Each row is a point on a tangle of strands that fork and nearly touch. The rows are in no order.
Two points are linked if the straight distance between their rows is under 37.6. Some points are linked to none.
sol: [ 14 -25 -12   1   4   1   2   7 -23 -22 -16  -8  13  -8 -12 -13  -6  23
 -15   9   5   8]
vizav: [ 16  10 -10  -5  -1 -11  -5 -15  -9  -7 -11   4  -1 -17   3 -13  -4   0
   8  -2   9  -6]
Tamu: [ -3   1  -4 -19 -11  -7   4   3   8 -14   1 -15  26  12 -21  -5  13  -3
   1   1   5  -7]
daviz: [ -5  15   3  -5  -4  10  -7  -3 -16   8  -5  -6  -6  -4  15  -4  15  -9
  -5 -10  -7   2]
bagu: [ -8   7   0 -22   9   8   2  -3  -8  -3 -11  16  -2   6 -11   5  12  -1
  13   8  -8  -5]
saf: [ 14 -14 -16  14  -1  -8 -11   3 -29 -17   4  -7   3  -9   6 -14 -15  22
 -11   7  -5   3]
kal: [-10 -25 -16   3  -7  -1   3   2 -13 -31 -11  -2   3  -8 -25  -4  -7   7
   1  17  11   7]
fes: [  5   2  -8   4   5 -11  -7  10  12   6  -8  16  12  -8  18  -4 -23  29
  15   2   8   3]
nanor: [  3 -11 -11  -1 -15 -15   6  -8  -3 -17 -13 -10  13   5 -18  -6   2  -3
  12   7  10   1]
sakem: [  4  -4  -4  10  -4   4 -16   0 -14   0   2 -12 -12 -11  12 -16  -1  -1
 -18  -8  -1   1]
Fim: [-10 -15 -16  -4  -9  -3  -7   2 -12 -21  -5 -13  -3  -4 -20  -3  -5   5
  10  22  -2   3]
vubus: [ -8   4  -4  14 -10 -15  15  20  12  -8  -1  14   0 -11  16   9 -12  26
   3 -15  15   5]
tib: [ 21   7  10  20   3  -9 -15  -5  -2   8   5  -9  -9 -26  12 -11 -13  -3
   0 -19  -2 -10]
todev: [  2   8   4   9   1 -12 -10  -8  -3  13   5  18 -13  -4  13  -7  -9   5
  -6 -15   5   7]
roz: [ -7 -13 -16   5   4  -6 -12  10   0  -2  -1   6  -2  -5   6  -1 -22  25
  17  23  -2   6]
tukor: [-11  -6   2  -3  -3   3  -8  20  -5  11  10  -5 -18   4   5   3   0  15
   1   0   0   9]
Linuf: [ -9  17  18  11   0  10  15  -1  10  11  14  13  -8  -1  19  23  -2  -9
 -20 -12  11  -1]
vivu: [ -4 -14  -6 -28  -5   0  -1  12  13 -16  -7 -16  24   9 -25  -6   3   5
   0   6   4   1]
zaz: [-11   3   4   7  -9 -12  21  19  18  -4   3  10  -9   4   9  21  -3  18
   5 -12  14   6]
ped: [ -1  -1   4  -7   9   3  10  -5   6   5   3  -4   1  17 -24   9  10  -2
  23  17 -23 -10]
Zifor: [-14 -15   0  -6 -15   3  18  13   6 -10   2 -10   8   5 -40  -3  16 -12
   7   2   9   4]
defu: [ -5 -30 -13  -5   2   6   4  -1  16 -25 -21 -18  20  -5 -18   4 -26  -2
  11  21   1  21]
saz: [ -3 -26 -13 -19 -11   4   1  17   8 -25  -9 -11  22   5 -28   0 -13   3
  -1   6   9  13]
bubo: [ 12  -9 -17 -15  -7 -11  -1  -3   1  -5   0  -2  -7  15  -7 -10   3 -10
   8   2   1   1]
Zore: [ -4  10   8   9  15  13  14  -8  -3  18  19  15 -11  15   7  23  10 -16
  -1   2  -4  -7]
megi: [ -3   0   7  29 -15  -3   9   8  10   5   3   4 -16 -19  25   3 -13   0
 -19 -22  13  18]
sen: [  6   6 -10 -22  -6  -1  -4  -5  -4   0   6  -1  -6   8   0  -9   9 -17
  -3  -6  -1   1]
mapa: [ 10  16  -3  -4   5  -8  -3 -20 -10   4   1  12  -8  -4   7   1  -3  -9
   7   3   7  -7]
muz: [  0  14  -3   1  -5  -2  -4   7   2   5   8   4  -7   4  24  -1   1  -4
   3 -11   3 -16]
fop: [  2  -8   0  15  -6   0  -7  -3   9  16  10   0 -19   6  22 -11  -3 -14
 -17  -6   6   2]
mekir: [ -5  -9  -6 -10 -12   1  12   3  -3  -8  -1 -12   4  -1 -23 -12  21 -15
  -8  -4  16   5]
Fabar: [ -2   5  10  -2   7  -6   1 -14   0  15  13  -8  -2  16 -13  -4  21  -4
  -4   6  -7  -1]
Mafa: [  7   2  -7  -5 -11 -13   0 -16  -9 -16 -10  -3   5  -8 -12 -11  -1  -5
   2  -1  18  -4]
modoz: [-19  16   5  12  -8   1   5   7  -4   5   5  15 -13  -5  22  14   0  -1
   2 -11   3   9]
sed: [ -6   6   2 -14  -3  -4   2 -17  -5  -7  10  -6 -10   5 -24   9   5 -17
   4  13   1  -6]
Bodo: [  9 -15  -9   1 -12  -2  -5  -2 -13 -17   4 -18   4  -3  -8 -20   9 -12
 -31 -15   5   8]
zurut: [  0   0   4   2  21  18  11   4  10   4   9  23   5  15  -9  35 -16   8
  25  13 -22 -12]
koz: [-12   8  10  -5   6  17   0  -3   5  21   9  -2 -10   5   8  -3  21 -23
 -17   6  -8   7]
Galiz: [  2  -7  -7  19  -7  -3  -2  21  -3   1   2   7  -9   0  27  -8  -2  13
  -6 -26   4   3]
nal: [ 14  11   0 -22  11   6  12  -7  -8   4  -1   3  19  13 -18  10  23  -3
   5   4  -6  -3]
zel: [  5   7   1  -4  14   5   9  -9  -4  12  14   4   0  17  -7  20   6  -5
  18  16 -10 -17]
Paf: [-16   2   9   0   9   4   4   7   5   9  -1  16  -8  13  -5  13  -1  15
  22  10 -15  -4]
gesa: [ -7  20   5 -15   7  11  -3  -4 -16   6  -3   8  -3   2   7   5  16  -5
  -1  -1  -6  -7]
Nufo: [  6  -5 -11  13  -4 -14 -17   0 -12   1   8  10 -11  -7  13 -13 -15  13
  -5  -6   2  11]
mazab: [  4  15   7   2   4   3  -5 -26   1  11  10  12  -3  13  11   2   3 -24
 -17  -3  -7  -1]
Gepaf: [-11  -5  -2  -3   7   3  -4   9  12   3  -9  16  -2   8  -1   7 -15  15
  28  13 -18   4]
siga: [-13   1  -6 -10  -7  -4  -5  -9 -10 -14  -1 -10 -10  -3 -16   1   3  -7
  10  15  -1  -7]
Guse: [ 11 -28 -12  -1  -6   1   9  12 -13 -22 -12 -12  23  -3 -20 -10  -3  13
 -13   1  17   7]
sem: [ -7   7  11   5   7   1  23  13  14  10  13  11  -4  11   7  29   5  11
   8  -4  11 -14]
tel: [ -9  16  14   6  10  -6  -4 -12  -2  12  11  26 -12  -2   8   8  -7   6
  -7  -6   6   2]
bato: [  6   5   3   3  19  12  12   3  -1  12  18  19   3  17  -3  39  -3   6
  14   7  -8 -12]
tir: [  0   5   3  16  -5  -8   1  20  10  -2   1  10  -2  -7  21  -2  -5  20
  -1 -28   6  -8]
Bitop: [  4   7  -2   8  -9   4  -6  12   3   8   5   0  -7   2  31  -9   2  -5
  -9 -29  -3  -4]
kesad: [  0  18   3 -21   7  11  11  -9 -12   4   1  -1   7   4  -9   5  29 -16
  -6   1  -5  -1]
govi: [ -9 -11  -1  -8  -9   3  21   0  11 -10  -2 -15   9   8 -38   1  14 -12
  20  13  -9   0]
pureg: [ 10  -6 -15   3  -9  -7 -14   2 -22 -24  -5 -15  13 -12  -2 -16  -7  14
  -9  -5  -3  -2]
mefe: [ -2  12  12   8   8   9  20   4   9  19  15   8 -11   4  17  20   9  -9
  -5  -6  14 -12]
vuteb: [  8  -2   4 -16  14   3  14 -11  15  -4 -10  -3  30  19 -24  10   7  -4
  14  14 -10  -3]
muda: [ 15 -15 -15   2  -3 -11  -7   0   0   2   4   0 -13  13   9 -16  -1   1
   2  -2   4  -3]
tufo: [  5  -6  11  36  -7   6  -1  16  10   1  -1   1 -11 -29  27  -2 -17  -5
 -25 -30  -1   9]
bup: [  7   3   8 -13  17   8   6   8  15  17  -1   7  19  22   4  19  -2  12
  16   6 -14  -1]
duku: [  4  14  -2   2  -3  -6 -12   3  -5   1   0   3   3  -5  19  -4  -8  11
  10  -9  -2 -13]
Daziz: [-14   1  12  18  -9  -7  21   9  18   2   7   5 -15   7  14  15   5   3
 -10 -18  13   6]
sinod: [ -8  -2  -2 -13   2  -4 -15   4  -2  -5  -3  -5   0  10  -3  -8   6  12
   3   6  -4  -8]
semas: [ -3   7   4   2  -3  16  -4  -4   6  14   1 -15  -3  -1  18 -16  22 -27
 -20   2  -9   0]
Fafer: [  2  12   5   6  -1  -4  -6 -29  -8   5   2   1 -11   1   7  -2   2 -22
  -5   3  -1   0]
vovo: [ -5   9  22  16  -4   9   6   3  18  18   9   3 -13 -10  22   7  -9 -11
 -23  -9  16  -2]
Buk: [-16   1  11   1   5   3  -7  -8  -2  15   9   5 -27   4  -2   3   2  -8
  -2   8  -4   5]
vosi: [ -3 -16 -10  -4 -11  -5   4  -4   6 -19 -21 -11  19   4 -21   3 -11   0
  22  15   0  15]
mosi: [ -3  -6   0  -3 -16   3   8  -2  -2 -10   3 -16   7 -13 -18 -15  12 -22
 -24  -9  27   0]
Viku: [ 18   1   6   9  -5  -3 -10 -14  -1  -5  -3 -20   3 -18  -4 -22   5 -24
 -17 -20  -2  -7]
Por: [  0  -8 -17  14   2  -9  -9  17   0  -2   6  13   0 -13  18  -5 -26  29
   7   9  10   0]
gekif: [  2  16  15   3  14   3   2  -9 -11  18   8  21   0   8   6  13   8   4
 -10 -13  -1   0]
Neren: [-14  20   5   8   3   0  15   4  -5   5   8  24  -6  -2   8  30  -5   9
  11  -2   3   3]
Pup: [ -4  10  14  28 -11 -12  15   4  11   0   2   9 -10 -12  21  10  -3   9
 -13 -26  10   9]
tikop: [  4  -1  12  23  -6   9  -5   4  13  18   8  -9 -14 -11  27  -8  -8 -15
 -20  -9   7  -7]
gaf: [  6  15   8  14  12  13   6 -15  -1  18  18  15   1  15  17  18   7 -23
 -16  -4  -4  -7]
sori: [-22   6  10  15   0   7   1  -1  -2  13   2  10 -24  -1  16   7   4  -9
  -3   2   0   6]
nunuk: [ -3  -2  -1 -15  13   0  -4  -5  10  -3 -14   8   5   7  -9   5 -12  10
  25  20 -10   2]
kobev: [ 3  5 11 -2 13 -1 12 12 10 17  3 13  8 19  8 18  7 17 11 -2  0 -9]
ner: [ -5 -19 -11  -8   9   2  -8  -1  11 -13 -20  -6  10 -10  -8  -1 -24  11
  17  28  -4  19]
Zovi: [-11  -9  -3 -18  -1   5 -10  13   2  -2  -7 -12   0   9 -13   1   4   9
  11  14 -14   1]
bedi: [ -3 -14 -16   9  -2  -8 -15   8 -17  -8   2  -7  -5  -3   3  -5 -14  23
   6  18  -4   6]
mevom: [ 16  -5   4  -8   9  -6  -5   1   4  11 -19  -2  11   4   0  -9  -2  22
  10   3   2   5]
Bonoz: [ 18  -6 -11  22   1 -12 -19  -1 -21  -6   5   2  -4 -22   9 -20 -18  16
  -8 -13  -6   5]
Dagib: [  0  12  12   2  -4  12   0 -17   6   9  -1 -19   5  -9   2 -14  20 -33
 -25   8  -2  -3]
bovi: [ -2  -4 -11 -20   4   2  -6  -1   0 -10 -20   2   7 -10  -6  -4 -12  10
  17  20   4   3]
dibof: [  7 -22 -13  -9  -2   2   1   8   4 -22 -21 -14  28  -6 -12  -7 -13  10
  -3   6  15   9]
val: [ -2   1   2 -14  -3   0  13  -8   3  -7   7 -12   2  10 -36  12   7 -14
  18  14 -11  -7]
metug: [ -5   3   5  -9  -2  -3  -8 -13 -17   2  -7  -2 -12 -10 -13  -9   8   0
  -8   4   5  12]
givis: [ 14   2  -4  -3  -4   3   2   2  -2   9   3 -29   2  -6   2 -21  26 -14
 -10  -6   2  -3]
Fep: [  7   2  -9  -4  -5  -6 -20   6  -7 -11  -6  -9   9  -3   7 -13  -6  17
   2  -3  -5 -11]
Mun: [ 16   5   7  11  -5   5 -15  -9   9   3  -1 -16   5 -14  12 -22   3 -31
 -21 -17 -17  -7]
Kirum: [ -1 -13  -5   7   2  -5   0   4   8  12   9   5 -22  16  12  -9   5  -4
   3  -3   4  -3]
bopan: [  3  20   7   4  -3  15  -4  -5  -2  15   2  -7   2  -3  23  -7  17 -25
 -14 -12 -13  -8]
mapu: [ 23   4   6   7   1 -11 -17 -11  -7  -2  -2  -8  -2 -23  -3 -20  -7  -3
  -7 -22  -2  -5]
daf: [-20   8  13  -2   9   4  -4  -3  -6   8   9  12 -17   8  -9  12   4   5
   8   9 -15  -1]
Nerot: [-14  -6   5 -18   0   0   1  -8  11 -20 -14   4  16   9 -36   7  -5   2
  13  11 -14   2]
defan: [  5   8  -3 -17  -7   2  -9  -9   1  -1   5 -10  -2  -5   0 -16   9 -26
 -24  -7   6  -3]
guz: [ 13  -3   2 -18   7  -5   6  -7  11   1 -18  -5  23  11 -12  -4   5   7
  11   7   0   3]
Riv: [ 14   3   1 -23  19   9   9  -2   5   8  -2   3  25  21 -13  18   6   1
  16  12 -19  -1]
Dav: [ 15  -3  14  30   2  -1 -13  10   1   9   3  -6 -13 -31  20  -7 -16  -6
  -8 -31  -7  -1]
fopa: [ -6   2  11   5  -3  -1   1 -17  -3   5   1 -22  -1  -5 -12 -12  22 -17
 -16   8   8  -4]
rudip: [  3  13   3 -12  10  -1  -5   7   7   8  -6  19  14  -2  13  10 -15  23
  14   1   1   1]
bar: [  2 -23 -16   2  -1   2  -2   2 -25 -20  -7  -4  -7  -7 -12 -13   2   6
 -13   9   8   7]
vib: [-5 20  5  6  5 -3 10  7  2  5 -2 25 10 -2 17 22 -7 22 13 -7  3 -5]
fute: [-13 -18  -7 -13  -5   7  -5   8   5 -21 -10 -14   1  -1 -27   0 -11   5
  15  22 -16   1]

A fork is a point with three links, a tip a point with one. Leave the first point through the second and follow the links. Name the first fork or tip that comes.
mapa; vizav: saf
muz; Bitop: Mun
defan; sen: mefe
Daziz; zaz: Fep
Linuf; vovo: defan
Tamu; vivu: Fim

A fork is a point with three links. Follow the links from the first point to the second and name the forks in between, in order.
Pup; sed: Fep, Fim
bovi; Riv: mefe
Zore; mevom: mefe, Riv
Dav; fes: Fep, saf
Mafa; Nufo: saf
zaz; Fim: Fep
bato; fes: val, Fim, Fep, saf
Galiz; Zifor: Fep, Fim, val
Bonoz; tib: saf, Fep
koz; defan: semas, gesa, Riv, mefe

Follow the links from the first point to the second, and from the first to the third. Name the last point that the two ways share.
siga; ner; Galiz: Fep
ped; Gepaf; Daziz: Fep
sen; bup; vizav: mefe
vivu; tel; mekir: Fim
kesad; sen; mapa: mefe
todev; govi; Mafa: saf
defan; daviz; guz: Riv
mekir; Guse; bedi: Fim
Galiz; vib; todev: saf
vovo; mevom; semas: Riv
